Each row is a point on a landscape with many peaks, with its height.
A climber steps from a point to the highest of its 2 nearest points, and stops where none of them is higher. Distance is the straight distance between rows; heights are no part of it.
J713: [-12   0  19  -1 -17  -1   7   5  13 -13  27  23 -13  -3 -13  15  -3   5
  -9   0 -14 -17 -16   3  -2  24  -9   6   6  -2   3   5   3  12  23  -3
  14   3   4  -4  -3   4  -5  11   9   7   6  -6]  (h 61.8)
J573: [ -3   1  -4   2 -12  -4  -5  -7  16  14  -4  22   5  -1 -20   6   7 -13
  -9   0 -11  12 -14   6 -25   8   3 -12 -13  -9  20  -4   3  -5 -12   6
   9  -4  -2 -12  11   1  -1  20   0  11  14   0]  (h 66.9)
J860: [  9   8 -10  -7 -10 -17  -5 -17 -11  15   5  -8   5  20  13 -29  -7  18
  11   4 -16  -5  -6  -4  -6   2  -2  -3 -15  11  10   6   0  -2  10 -13
  18  -6   2  12  14  -3   9 -13   3   5 -15  -2]  (h 40.3)
J297: [-13  -7  -7  -8  -2  -3 -18  -9  27  24 -11  23  13   5 -26   8   7 -13
 -10  -7 -11  11 -17   0 -28  23  12  -6 -12 -17  22  -7   4 -12 -20   0
  20  -1  -8 -20   7   7   1  13  10  20  11  -4]  (h 63.0)
J164: [  4  -3   8  30  -2   7  13   8  -1 -16  30   1  -7  -1  13   6  15  21
 -12  11 -14  -5  17  30  21 -21   8   3  -8   9   2   3  -4  21  23  -1
 -20   9   3   4  -2 -10  20  14  21 -11 -16  -9]  (h 18.9)
J292: [  8   3  -5   8 -16  -1 -13 -12  13  26  -7   8  -7  -6  -1  -2   3  18
  -7   6 -14  -2   2   7   0   1  20   7 -12   5  35  -2  -1  13  -2 -15
  21   0   3 -14  -6   0   5  27  19  -3 -13  -2]  (h 28.7)
J889: [-21   7  23  16  -8   4  -1   1  14   3 -18   4 -31  -4 -17  36   9 -11
  -1   4   8  14 -13 -12   6 -14 -12   5  -6 -13  -8  16 -11   8 -13 -15
  -4  -5  -4   2 -26  12  -3  18 -10  -6   8 -11]  (h 50.0)
J241: [  6   9  -4  -5   6 -18   9  -1 -26  -8  11 -15  14  26  17 -28  -8  11
  17   7  -8   0   2  -9   0  -9 -12  -8  -7   9 -14   5  -7  -5  11  -4
 -12  -8  -2  24  13  -4  12 -26 -15   4 -10   1]  (h 65.3)
J893: [ -8   2   1  -1  -6   7  -6   2  10   3 -14  21  -3 -19 -25  23   5 -30
 -11   3  12  25  -8   2 -14  -2  -4 -15  -7  -5  10  -3   7 -10 -20  14
 -13   1  -1 -13  -7   5 -12  26 -18   3  19  -3]  (h 56.9)
J337: [-31  -2  20  -6  15  -1   9   2   6 -15   8   6 -11  11 -11  15   2  -3
  -1   0  -5  -6 -16  -7  -2  10 -24   3   3 -15 -38  11 -11  -1   7 -16
 -11  -8  -4  16  -4   9   5 -14  -2   7  12 -12]  (h 52.2)
J467: [  2   5   0   7 -12  -4   1  -7   9   8   3  16  -2   3 -15   2   7  -1
  -7   7 -14   5 -10  10 -13   2  -1  -9 -15   2  15  -1   2   2   5  -3
   7  -4   4  -5   9   0   1  21   2   3   3  -3]  (h 71.2)
J613: [ 19   0 -13 -18  18  -4  -6  -1 -16   0  -4 -20  23   9  24 -31 -15  -7
  16 -15  11 -13  13 -15   0   6   0   4  21   1  -8  -8   7 -21   0  12
  10   2  -2   4  21 -11 -10 -38 -10   8   2  17]  (h 45.2)
J736: [-18  -8  14 -16   4   4   2  10  10 -15  12   4 -11 -14  -5  18  -6  11
   1  -4   1 -23 -13  -1  12  27  -5  10  24   0 -21   4  -2  13  19 -16
   6   5   2   7 -16  15  -6 -16  12  -2  -4  -7]  (h 50.6)
J26: [ -7 -18  -9 -12  22   9  -4   2 -10   1 -24 -27  -8  -3  13  -7  -4   7
   9 -13  21  -9  14 -16  18  -7  11  12  21 -10 -23  10   1   1 -15  -7
  -2   2  -6  -4 -23  -4   1 -29   8  -6  -5   8]  (h 64.7)
J251: [ -2 -12  12  -8  15   2  26  19  -8 -40  34  18   8  -2 -10  11  -5  -4
  -9  -5  -5 -17  -5  16  -6  17 -15   2  24  -7 -16 -10   9   3  23  21
 -11   9   2   1  24  -7  -4  -3   7   5  16   1]  (h 60.7)
J651: [-13  21  -3  -4 -13 -21  -2 -21 -18  16   3 -11  -4  26   1 -19   0   0
  19  15 -10  10 -13 -19 -18 -12 -12  -9 -34   3 -15  13   0  -9  -1 -19
  -3 -16  -3  18   2   7  10  -7 -16   0  -5  -1]  (h 52.9)
J553: [-13  -4  17  -7  11   1  26  13  -9 -40  32  12  -1  -1  -9  11  -6   1
  -3   0  -7 -12 -10  11   3  13 -24   3  18  -4 -28  -2   0   3  23  12
 -20   3   0   9  15   4  -4  -3  -1   1  14  -4]  (h 67.6)
J442: [  7  -6 -27 -14  15   2 -19  -8  10  22 -21  -3  20   1  -7  -2   1  -5
  -2  -7   4   8   2  -1 -18  11  21  -3  -6  -5  17  -4   3  -8 -25   0
   6   5 -12 -18   3   3   0   6  11   4  -8   2]  (h 56.3)
J387: [ 25   3 -27  -6  13  -8  -4   3 -18  12  -9 -16  27   6  23 -33   1 -21
  15  -6  26  18  16  -4  -7 -21  11  -9  -8  10   3  -3  16 -14 -13  19
 -10  -4  -1  -5  13  -7   5 -21 -13   2   5  21]  (h 43.6)
J974: [-17  -5  14 -13  -6   5  -9   6  19  -2   3   5 -15 -18 -12  20  -5  10
  -3  -3  -5 -25  -7  -3  10  27   4  18  16   0  -2   4  -5  10  11 -12
  20   5   2  -6 -21  15  -8   5  14   2  -5 -10]  (h 54.9)
J6: [ -8  10  18   0 -19  -8  -2  -6  -4   9 -20  -4 -30  -7  -8  13  -6  -6
   1   3   6   1 -16 -23   4  -2 -16   5  -1   0  -4   6  -6  -1  -8 -13
  12  -9  11  15 -17   8 -12   5 -21  -6   9  -2]  (h 48.7)
J229: [ -7  -8  -2 -15  22  -1   1   4 -13  -1 -18 -22  -7  -1  10  -5  -3   6
  10  -4  12  -7   5 -11   9  -5  -1   4   9  -6 -26  10  -2   0  -9 -14
  -8  -4   0   7 -14   2   3 -33  -2  -8   0   5]  (h 71.5)
J745: [-26  -3  28   0  -2   3  -5   5  17   1 -17   7 -23  -1 -21  34   1 -13
  -2  -9   4   1 -19 -19   5   6 -14  10   8 -18 -11  10 -12   2  -8 -19
  11  -5   0   0 -20  11  -3   2  -5   6  14 -12]  (h 44.4)
J717: [-26  10  -4   2  -8  -6 -12 -14  16  23  -5   3   2  23 -13  -1  11  -9
   4   5 -15  16 -26  -4 -22  -2  -1 -10 -35 -15  -4  15  -6  -8  -6 -17
  14  -6 -11  -3   2  13   7  -2   1  14   2  -9]  (h 64.8)
J319: [ 19   0 -12   0   2 -11  -3  -9  -4  11   6  -3  16  16  16 -25   0  14
   1  -1 -10  -2   7   6  -3   8   4  -2  -3   8  12  -3   0  -1   3  -7
  15   0   4   6  20  -9   9 -12  13   3 -10   1]  (h 38.0)
J454: [ -1 -19 -12  -7  16  16  -6   4  -2  -6 -12 -28  -4  -5  20 -11  -5   5
   3 -14  19 -16  26 -12  24  -5  13  17  32   2 -20   4   4  -5  -3   9
  -1  11  -8  -9 -21  -9 -12 -26  11  -3  -7  14]  (h 59.4)
J301: [-23  -1  29   1  -6   3  17   7   8 -28  32  17 -18  -2 -13  23   2   2
  -5   1  -7 -16 -19   4   6  20 -19  10  14  -6 -17  12   1   9  25  -2
  -3  -2  -3   1  -8   8  -2   6   3   5  11  -8]  (h 55.4)
J316: [-19  -2   7   5  26   8  12  14  -3 -17 -14  -4 -11  -2 -10  23  10 -14
  -3   3  11   4  -3   0   3 -15 -11   2  -4 -14 -34   3 -12   2 -15  -5
 -36  -8  -4  10 -10   0   4  -3 -10 -12  10  -5]  (h 4.2)
J526: [ 14   1  19  18 -14   8  21  18  -5 -18  19  19  -7 -15  -8  16   0   2
 -15   4  -5  -6   8  22   9 -10  -2   7   1   2  22 -20   8  18  14  19
 -10   7  15 -12   6  -5  -6  37   4 -12   4  -1]  (h 4.8)
J375: [ -7  14   4   4 -35 -14  -9 -24   7  26  -2   8  -9   8 -12  -6   4  -8
   4  11 -13  16 -25 -13 -21   1 -11 -15 -30   0  14   7  -3 -11  -1  -9
  20 -12  -3   3   6   7   0  17 -16  13   7  -4]  (h 34.0)
J203: [ -7   9  20  12 -18   1  -3   1   5   0 -22   8 -29 -21 -16  35   5 -18
  -6   6  15  15  -7 -13   7 -12 -13  -3  -2  -1   5   4  -5   9 -17  -2
  -5   0   8   0 -23   8 -14  28 -22 -12  13  -6]  (h 55.7)
J795: [ 20  10  -4 -22  -9 -17  -4  -5 -27  12 -13 -14   7   7  14 -30 -26   1
  20  -6   5  -7   4 -22  -2   1  -8  -5   2  10   6 -14   7 -10   1   5
  17  -5  11  10  10   3  -9 -20 -27  -1   3  15]  (h 45.0)
J928: [ -6  -4 -17 -11   4   1 -21 -10  19  27 -23   2  13   2 -14   6   0  -4
  -1  -6  -5   3  -9  -5 -16  18  18   3  -9  -9  17  -4  -1  -8 -22  -5
  19   4 -11 -18  -3  13  -4  10  13  11  -6  -4]  (h 59.3)
J221: [ -5   7  13   0 -13  -3  -5  -2   4   9 -28  -3 -27 -20 -10  18  -4  -7
   0   0   8   2  -8 -15   5  -5  -5   5   0  -1   6   0  -3   2 -14  -4
   8  -1   8   0 -24   8 -17  13 -16 -11   4   0]  (h 51.7)
J20: [  0  14  14  -9 -26 -17   1 -11 -19  10  -6 -10 -24   2  -2  -8 -15   9
  13   8  -5  -7 -11 -26   2   1 -19   1  -7   9   1   2  -3  -2   3 -15
  16 -10  15  20  -9  10  -8   1 -25  -5   0  -3]  (h 44.8)
J527: [ 10   0   6 -12 -18   1  -5  -4   0   3   4  -6  -5 -15  14  -6 -18  20
  -1  -2  -3 -30   5 -10  19  24   5  15  26  17   9 -12   0   6  18  -4
  25  10   5   1  -3   1  -9  -1   4  -1 -10   1]  (h 38.7)
J739: [ 13   0  -8  16 -13   8 -11  -4   6  18  -5   3   0 -10   6   0   7  18
 -13   5  -4   7  13  11   9 -11  24   5  -7  10  34  -5   0  13  -8  -4
   6   5   2 -17 -10  -3   3  25  17  -8 -19   0]  (h 27.0)
J287: [ 19   2  16   4   1  -3  27  20 -19 -29  34  13  18   7   1  -4 -13  -1
  -4  -6  -3  -7   7  23   1  -1 -18   0  16   2   0 -26   4   6  17  24
 -13  11  11   6  34  -9   2   8  -2  -3  15   4]  (h 52.5)
J775: [ 17 -11 -24  14  15  16  -5   7   1  -1  -9  -4  17  -6  11  -2  12  -1
 -10   1  15  19  24  14   9 -23  22  -2   1   7  15  -2   4  -1 -14  17
 -17   8  -4 -15  -1 -13  -2   4   9  -7 -11  10]  (h 36.4)
J82: [ 14  -7 -15 -21  26   4  -4   1  -4  -4   0 -13  27   4  16 -22 -10  -6
   6 -16  13 -19  13  -6  -2  15   7   3  27  -2 -11  -6   4 -19   2  11
   6   8  -4   3  24 -15  -8 -37   5  10  -2  12]  (h 43.5)
J456: [ 15  -6 -18  20   5   2 -11  -8   7  13   3  -3  13   9  21 -16  14  16
 -12  -2  -2  13  24  19   6 -13  21   3  -4   3  19   5   1   4  -6  -2
   2   3   2  -9   0 -15  14   1  30  -2 -14   6]  (h 11.9)
J447: [-21  -3   5   6  24  15  12  15  17 -20   9  15  -3   5 -18  25  15 -12
  -7   2  -5   6  -8  18  -7  -2   0  -5  -9 -21 -17   9  -5   8  -2   4
 -23  -1 -11 -11  -8  10   3   9  10   3   4 -14]  (h 11.7)
J588: [-29   0   1 -10   2  -7 -13  -9  14  18 -10   2   3  23 -13   3   6  -8
   7  -2 -14  12 -26  -9 -22  10  -6  -6 -20 -22 -15  13  -9 -14  -7 -17
  15  -9 -10   3   0  15   5 -15   4  14   6 -14]  (h 71.3)
J930: [  7   0 -10  11 -12  13 -12  -3   2  14 -17  -5 -10 -23   0  12  10  14
  -5   9   4   9  11   3  16 -14  24   6  -7  10  25   1   0  11 -12  -1
   0   6  -2 -17 -27   1  -5  23   6 -12 -18   0]  (h 25.1)
J664: [-25  -4  31 -11 -10  -1  -1   1  15  -8   4  13 -19  -2 -17  20  -5  -9
   0  -8  -5  -8 -21 -12   0  26 -20   6  19 -15 -15   8  -7  -6  11 -10
  16  -5   1   2  -8  11  -5  -4  -6  13  19 -11]  (h 42.6)
J669: [ 24   6  18  28 -18  -2  20  12 -14 -15  29   3   4   0  12  -1  -3  18
  -7   0  -1   1  21  30  16 -22  -2   5   2  15  19 -20   2  20  21  12
 -12   8  15   5  10  -9  15  21   2 -13  -5  -2]  (h 7.5)
J666: [ -5  12  10   2 -27  -8  -2 -15   0   9   1   8 -12   8 -11  -2  -2  -7
   3   9 -14   6 -21 -10 -15   3 -19 -13 -14  -2   0   1  -3 -13   2  -4
  11 -15   5  12   6   6  -3   6 -23   6  14  -4]  (h 36.5)
J92: [-20  -6  10   1  23   6   7  15  -7  -7 -32  -6 -13 -10 -10  25   6 -18
  -4  -3  24   6  -6 -13   3 -15 -12   6   1 -11 -23   0  -6   7 -24 -10
 -26  -2  -1  10 -11  -2  -3  -2 -16 -13  11   4]  (h 1.7)
J308: [  1  10  19   9 -37   0  -4  -4   7   7 -12  14 -22 -27 -20  23  -1 -20
  -6   8   9  15 -12 -11  -2  -5 -12 -10  -3   2  18  -7   3  -4 -13  12
   4  -4   6  -6 -11   9 -19  37 -28  -4  20  -4]  (h 60.1)
J148: [-16  14 -10   0  -6 -12  -3 -17  -1  15  -2  -5   1  24  -2 -13   8   1
  11  10 -15   9 -18  -6 -22  -8  -4 -10 -37  -6  -9  16  -6  -7   1 -20
   5 -11  -6  11   5   8  12  -6  -4   6  -6  -4]  (h 57.8)
J861: [ 21  -3 -10  -6   7   3  -5  -2   1   2  -2  -3  16   0  15 -14  -6   5
  -4 -11   0 -13  11   2   1   9   9   4  14   5  11 -12   2  -5   3   7
  14   7   3  -4  17 -11  -5  -8  10   3  -7   6]  (h 40.1)
J956: [ -1 -13   2  26  -1  13   9  11  -1 -21  16 -15 -10  -8  16   8  10  21
  -7  11   1  -2  18  19  32 -24  10   8  -1  12 -11   8  -8  16  16   4
 -20   6  -3   5 -23 -10  10  -2  13  -7 -19  -4]  (h 22.7)
J671: [ 23  -1  -5  24   0  -5   1  -2   3   5  18   0  17  11  28 -18   8  14
 -11  -4  -2  11  28  25  12 -17  11   4   3   6  20  -5   2   0   5   4
  -2   2  12   2   9 -18  16   0  22  -4 -11   5]  (h 10.3)
J733: [ -2   9   5   2 -33  -9 -12 -19  16  27  -4  10 -14  -3 -14   2  -1   4
  -1   7 -19  -2 -22 -10 -10  10  -1  -4 -16   4  27   2  -4  -3   1 -12
  34  -8   2  -3  -3  12  -6  21  -6   9   4  -5]  (h 31.8)
J567: [ 11  -5 -22  -4  25   6   3   7   3  -7  -2   7  27   7  -6  -6   8 -15
  -6  -4   0  11   2  18 -21  -3   7 -16  -7  -7  -6  -5   2  -7 -10  14
 -16   0  -4  -2  23 -10   2  -6   4  -1   5   5]  (h 52.0)
J324: [  7   1  -5  23  -1   2   5  -2   4  -2  16   6   1   4   7  -3  16  14
  -9   9 -15   4   9  27   0 -13  11  -3 -15   4  10   1   1  15   9  -7
  -9   3   3  -1   7  -8  17  14  23  -7 -13  -6]  (h 16.0)
J802: [ 16  -7 -11 -10  11   3  -8  -4   4   0   5 -10  19   0  24 -18 -10   4
   0 -14   6 -24  18  -5   7  23   8  12  34   7   4 -12   5  -5   8   7
  14  12  -3  -2  18 -14  -5 -20  13   7  -6  10]  (h 41.6)
J390: [  2   4  20   4 -25   7   3   2  13  -4   9  24 -19 -17 -21  21  -3  -6
 -11   2  -6  -7 -12   2   0  15  -6   2   7  -2  24  -6   3   4   7   8
  16  -5   8 -16  -8   3 -14  34  -4   5  13  -1]  (h 67.7)
J346: [ 10  -6  -3 -12  -5  -2  -8  -2   2  -1  11  -8  11  -7  24 -15 -17  17
  -1 -12   4 -31  10  -8  19  34   4  15  38  15   1 -12   3   1  21   1
  18  15  -2   6   8  -9  -4 -20  12   4  -9   7]  (h 40.2)
J299: [  9  11   7  -5 -34 -16  -3 -13  -7  14  -8   5  -5  -2  -8 -11 -13 -10
   4   8  -7   7 -15 -16 -17   6 -14 -14 -12   9  13 -12   4 -14  -2   7
  17 -11  12   8  15   5 -12   8 -31   3  14   4]  (h 39.0)
J278: [ 11  -6 -29 -19  18   8 -18 -12  10  20 -27 -11  26  -7  -2  -5  -4 -18
   4 -10  13   4   8 -13 -20  13  24   0  11  -4  19 -13  15 -18 -32  11
   4  13 -14 -21  10  -3 -11  10   3   1  -2  11]  (h 53.4)
J189: [-18  11   3  11  -9   1   0 -11  17   6   5  13  -6  15 -15   9  12  -6
  -4   8 -15  12 -15   5 -16  -3   0  -9 -29 -12   0  10  -7   1   4  -9
   1  -5  -7  -3   1   8   8  14   3   9   1 -12]  (h 64.6)
J16: [-22  -1  14   8  25  11  15  14   7 -31   5   9 -16  -2 -17  32  12 -15
  -5   1   3   1  -3  12   4  -9 -12   0   1 -17 -29   5  -8   5  -4   7
 -35  -4  -7   1  -8   8   0  10  -4  -7  13  -8]  (h 7.7)
J718: [ 14  -6   5  -4  12   0  21  17  -9 -29  27  15  18   1  -2  -4  -8  -4
  -6  -9  -4 -13   5  19  -3  11  -9  -2  21  -1  -3 -18   9   2  17  18
  -7  13   8   3  30 -12  -4  -1   6  -1  13   3]  (h 56.0)
J656: [  5 -12   1  -6   7  18   0  14  -1 -14  -4 -19  -2 -16  16   0  -8   9
  -3 -10  13 -17  22  -1  23  -4  11  12  34   8  -9  -7   2  -2   7  11
  -4  12  -2  -4 -13 -11 -12 -18   5  -8  -6   6]  (h 55.5)
J93: [ 16  -8 -29  12   4   7 -10   4  -7   8 -15 -15  12  -9  15  -7   8  -6
   1   4  27  27  27   4  15 -32  24  -2  -5  13  15   3  13   0 -20  22
 -14   9  -3 -16 -11  -8  -2   6   0  -4 -10  19]  (h 39.1)
J458: [ 22   2 -14 -17   3  -9  -8  -6 -21  15 -12 -22  14   9  23 -34 -18  -4
  20 -16  12 -10  13 -25   2   1   5   2  13   9   3 -10  10 -13  -4  13
  15  -1   2   1  13  -4  -7 -27 -16   5  -1  20]  (h 46.9)
J900: [  4   3  -3  -3 -18  -2 -13 -14  13  22 -10   4 -11  -9  -9   3  -5  14
  -2   3 -14 -11  -8  -7   0  13  10   5  -6   6  25  -2  -2   4   0 -12
  29  -1   3 -10 -11   9  -7  19   4   5  -7  -5]  (h 30.3)
J320: [ -8  -8 -11  -8  26   5   8   7   6 -15  11   5  13  12  -7  -5   4   0
   0  -1 -10  -5  -5  14 -12  14  -2  -9  -2  -9 -19   3  -6  -3   6  -3
  -8  -2  -6   6  15  -5   8 -20  17   6   1  -6]  (h 61.9)
J99: [  1 -15  -8  13  21  23   1  18   6 -20   3   1   5 -12   0  14  12   6
 -13  -1   5   0  18  24  13 -12  19  -1   9   1  -2   3  -4   6   2  11
 -24  10  -6 -14 -12  -9   2   4  17  -9 -12  -2]  (h 29.4)
J725: [ 10 -13 -17  17  24  14   2  14   5 -12   6   4  16   1   4   2  15  -1
 -13   0   2  11  19  29   5 -15  15  -6   2  -1   6  -2  -1   6  -4  12
 -22   8  -2 -10   6 -15  10   4  19  -7  -8   2]  (h 33.0)
J571: [ 11  17   6  -7 -33 -24  -3 -13 -22  21 -18  -6 -15  -2   1 -14 -14  -8
  15  10   5   7 -11 -29  -7  -4 -17  -8 -20  10  10  -5   8  -7  -9  -1
  18 -15  14  15  -1  10  -8   8 -33  -5   9   6]  (h 41.4)
J310: [  1 -16  -1  19   6  18   3  12   5 -16  13  -5  -4 -17  10   9  10  18
 -14   4   2  -8  19  22  28  -8  17  11  12   9  -2   4  -4  16  16   5
 -10  10  -4  -5 -18  -8   6   1  26  -8 -13  -1]  (h 25.8)
J283: [  4  -9 -19  -7  28   7  -2   5   5  -5   0   1  22  10  -5  -7   6  -3
  -4  -6   0  -1   2  15 -12   7  11  -8   0  -7 -10   2  -4  -6  -6   4
  -6   1  -6  -1  14  -5   3 -15  13   3  -4   1]  (h 56.4)
J254: [  5  -7  -5  -9  18 -10   4   6 -28  -4  -7 -24   0  11  23 -24  -7   4
  20  -3  12  -3  14 -14  13 -14  -7   0   7   4 -26   6   3  -4  -1  -4
  -8  -9   1  14 -11  -5  11 -40  -7  -4  -4  11]  (h 66.4)
J729: [ 18   0 -12 -20   3  -4 -12 -10 -17  21 -25 -23   4  -8  18 -28 -17 -17
  23 -18  20  -7  18 -34  -2  -6   9   5  20   4   3 -13  20 -14 -18  13
  13   2  -5 -13   6  -3 -14 -16 -17  -4   4  19]  (h 48.6)
J959: [ 10  -5 -21 -27  14   4 -19 -11  -3  22 -30 -19  13  -9   6 -16 -11 -17
  14 -17  17  -1  11 -27 -13   5  14   2  11  -7   6  -8  17 -15 -32   9
   8   5 -14 -18   2  -1 -10  -3  -6  -4   1  13]  (h 51.0)
J360: [ -8  -1   4 -10   5   2   4   5   1 -10   6  -4  -5  -7   3   4  -4  15
   1   1  -6 -15  -4   3   9  14  -1   2   8   1 -14   7  -9   6  13 -13
   3   3   2   8  -7   3   0 -12   8  -1  -6  -9]  (h 46.1)
J504: [-30  -3  12 -10  28  -3  14   7  -1 -13   1  -6  -1  16  -4   2  -3   0
   8   0   0  -6  -8 -12  -2   8 -23   2   0 -13 -47   9 -15  -3   1 -25
 -19  -9  -4  25  -3   6  11 -31  -3   1   4  -8]  (h 60.2)
J925: [-29   3  29  -1   1  -3  22   5  -6 -35  39  11 -17   2  -7  19  -3   8
   0   6  -7 -15 -15  -2  15   9 -29   8  16  -4 -34   9  -6   9  24  -3
 -21  -2  -3  17  -4  11   1  -1  -1   1   9 -11]  (h 56.7)
J808: [ -6   4  -8  15   4  12  -1   6   4   3 -11   0  -9 -12  -6  21  21   0
  -3  16   5  21   3  13   5 -22  12  -7 -21   3   6  10  -3   9 -13  -1
 -21   3  -7  -8 -21   6   0  22   0 -12 -13 -10]  (h 19.0)
J421: [  6   0 -20  19   4   3  -4  -5   7   8   2  -1  10   9   8  -8  18  11
  -9   7 -10  15  10  21  -4 -17  16  -8 -21   4  14   5  -3   8  -4  -8
  -8  -2  -2  -6   3  -7  17   8  21  -5 -17  -2]  (h 13.9)
J519: [ -9   3   0   8  -8   6  -2  -2  17   4   1  28   2  -2 -27  18  15 -23
 -11   3  -2  26 -14  11 -22   2   1 -15 -18 -14  13   5   7  -4 -12  14
 -11  -3  -9 -15   5   4   4  27  -6  11  17  -6]  (h 62.1)
J265: [-28  -6  27 -13   4  -7   2  -2   2  -4  -6   6 -13   9 -14  14  -7  -8
  -2 -12   5  -7 -24 -22  -2  20 -28   7  17 -16 -30   6 -11  -8   6 -20
   4  -7   1  16  -1   4   1 -22 -11  10  22  -7]  (h 46.4)
J751: [  5  18  -6  -3  -5 -22   2 -11 -25   5   9 -10  11  31   7 -27  -6   2
  19  15 -14   6  -7 -11 -16 -10  -8 -14 -28  10 -11   4   0  -8   4  -7
  -8 -12   2  22  18  -1  13 -14 -18   1  -5   5]  (h 59.2)
J36: [-15  -5  -1 -13  27  -2   8   5  -3 -17  14  -5  10  14   2  -8  -1   6
   9   4  -6  -9  -5   3  -5  12 -11  -6  -1  -7 -34  11 -11  -4   8 -12
 -15  -3  -9  22   6   1  12 -32   8   5  -4  -7]  (h 70.7)
J533: [  7  10  26  14 -44   0   8  -5   3  -3   8  23 -24 -18 -17  16  -3  -7
  -7   9  -6   1 -14  -7   0   1 -14  -5  -1   2  23  -8   1   5   9  14
  14  -8  11  -9  -3   4 -15  34 -20  -1  17  -5]  (h 64.1)
J621: [ 16  10  -5 -16 -15 -15  -3 -11 -13  13  -8  -9   3   7   6 -22 -18  10
  11   2  -7  -8  -4 -15  -5  10  -5   1  -3  10   9  -6   3  -4   5  -3
  24  -6   9  12  13   3  -6 -10 -14   4  -4   4]  (h 42.9)
J844: [ -2  -4 -19   8   3  18 -15   3   6  13 -19  -4  -2 -17  -3  18  15   7
  -2  10  10  26   9   8   7 -15  25   1 -12   6  18  11   1   4 -26   0
  -9   8 -10 -20 -27   4   1  20   6 -10 -17  -3]  (h 22.5)
J172: [ -4   2  -2 -13  -5  -6  -5  -6  -8   4   0 -13  -5   4   8 -11 -13  23
  10   0  -8 -12  -5  -9   8  14   0   8   6   4  -9   8  -5   0  11 -18
  15   0  -2  12  -7   5   0 -21   3   5 -12  -5]  (h 42.4)
J875: [ 23   3 -28   6   5  -5  -7  -2 -12  14 -11 -15  20   1  23 -25   5 -15
   6  -4  26  23  23  -2   3 -28  19  -5  -9  13  14  -1  15  -6 -15  21
  -5   1   0 -12   3  -7   3  -5  -5   4  -6  20]  (h 41.5)
J868: [  9  -2 -13  -7  16 -11   2   0 -25  -1   5 -24  13  20  28 -36  -6   6
  16  -2   2   0  12 -12   8 -10  -4  -1   0   5 -17  10   0  -6   7   1
  -4  -7  -2  14   1  -6  14 -43  -5   9  -7  11]  (h 71.8)
J908: [ 18   6  21  21 -15   7  27  17 -15 -24  26   9  -2  -9   1  10  -3   9
  -8   3  -3  -7   6  25  13 -16  -8   6   3  11  14 -22   3  19  23  18
 -14   9  16   1   9  -2   3  27  -4 -14   2  -4]  (h 6.2)
J30: [-10   3  -4  14  13  14   5   7  11  -8   2   6  -4  -2 -11  17  19  -3
  -6  11  -4  11  -1  18  -1 -16   9  -4 -20  -5  -6   8  -6  11  -5  -1
 -24  -1  -9  -6 -13   5   7  12   4  -7  -9 -12]  (h 15.9)
J484: [ 25   1   5  27  -6  -3  12   7  -6 -10  25   4  16   9  26 -15   3  16
  -9  -6  -2   8  26  32  14 -20  -1   3   5  12  15 -12   0  10  15   6
  -9   7  15   8  15 -15  18   3  10  -7  -8   1]  (h 9.0)
J985: [ 20  -2 -29  -6  24  -5  -3   8  -9   2  -9  -6  33   5   6 -16   7 -24
   3   1  18  23  10   8 -21 -15   9 -16 -14   4  -2   0   9 -13 -19  16
 -18  -1  -4  -1  26 -10   2 -13  -6  -2   5  14]  (h 47.1)
J261: [-13   2  23  -9 -20   0   0   2  16  -7  17  17 -21 -15 -11  17 -11   8
  -4   0  -9 -26 -16  -4   8  33  -6  12  17   5   9   1   0   8  23  -5
  23   2   6  -1 -10  11  -9  10   6   6   4  -6]  (h 58.3)

For each start below, name the point where the climber stops.
J319 -> J458
J421 -> J36
J442 -> J467
J360 -> J713
J99 -> J36

Call two points neighbours if one is among the 2 nearest of the other. Go from one point of each pair to the other, from neighbour to neighbour, staying as high as possible. Name the lowest point that can't be avoided.
J553 / J390 -> J301
J713 / J36 -> J664
J553 / J229 -> J651
J588 / J713 -> J893
J588 / J467 -> J189
J229 / J868 -> J254
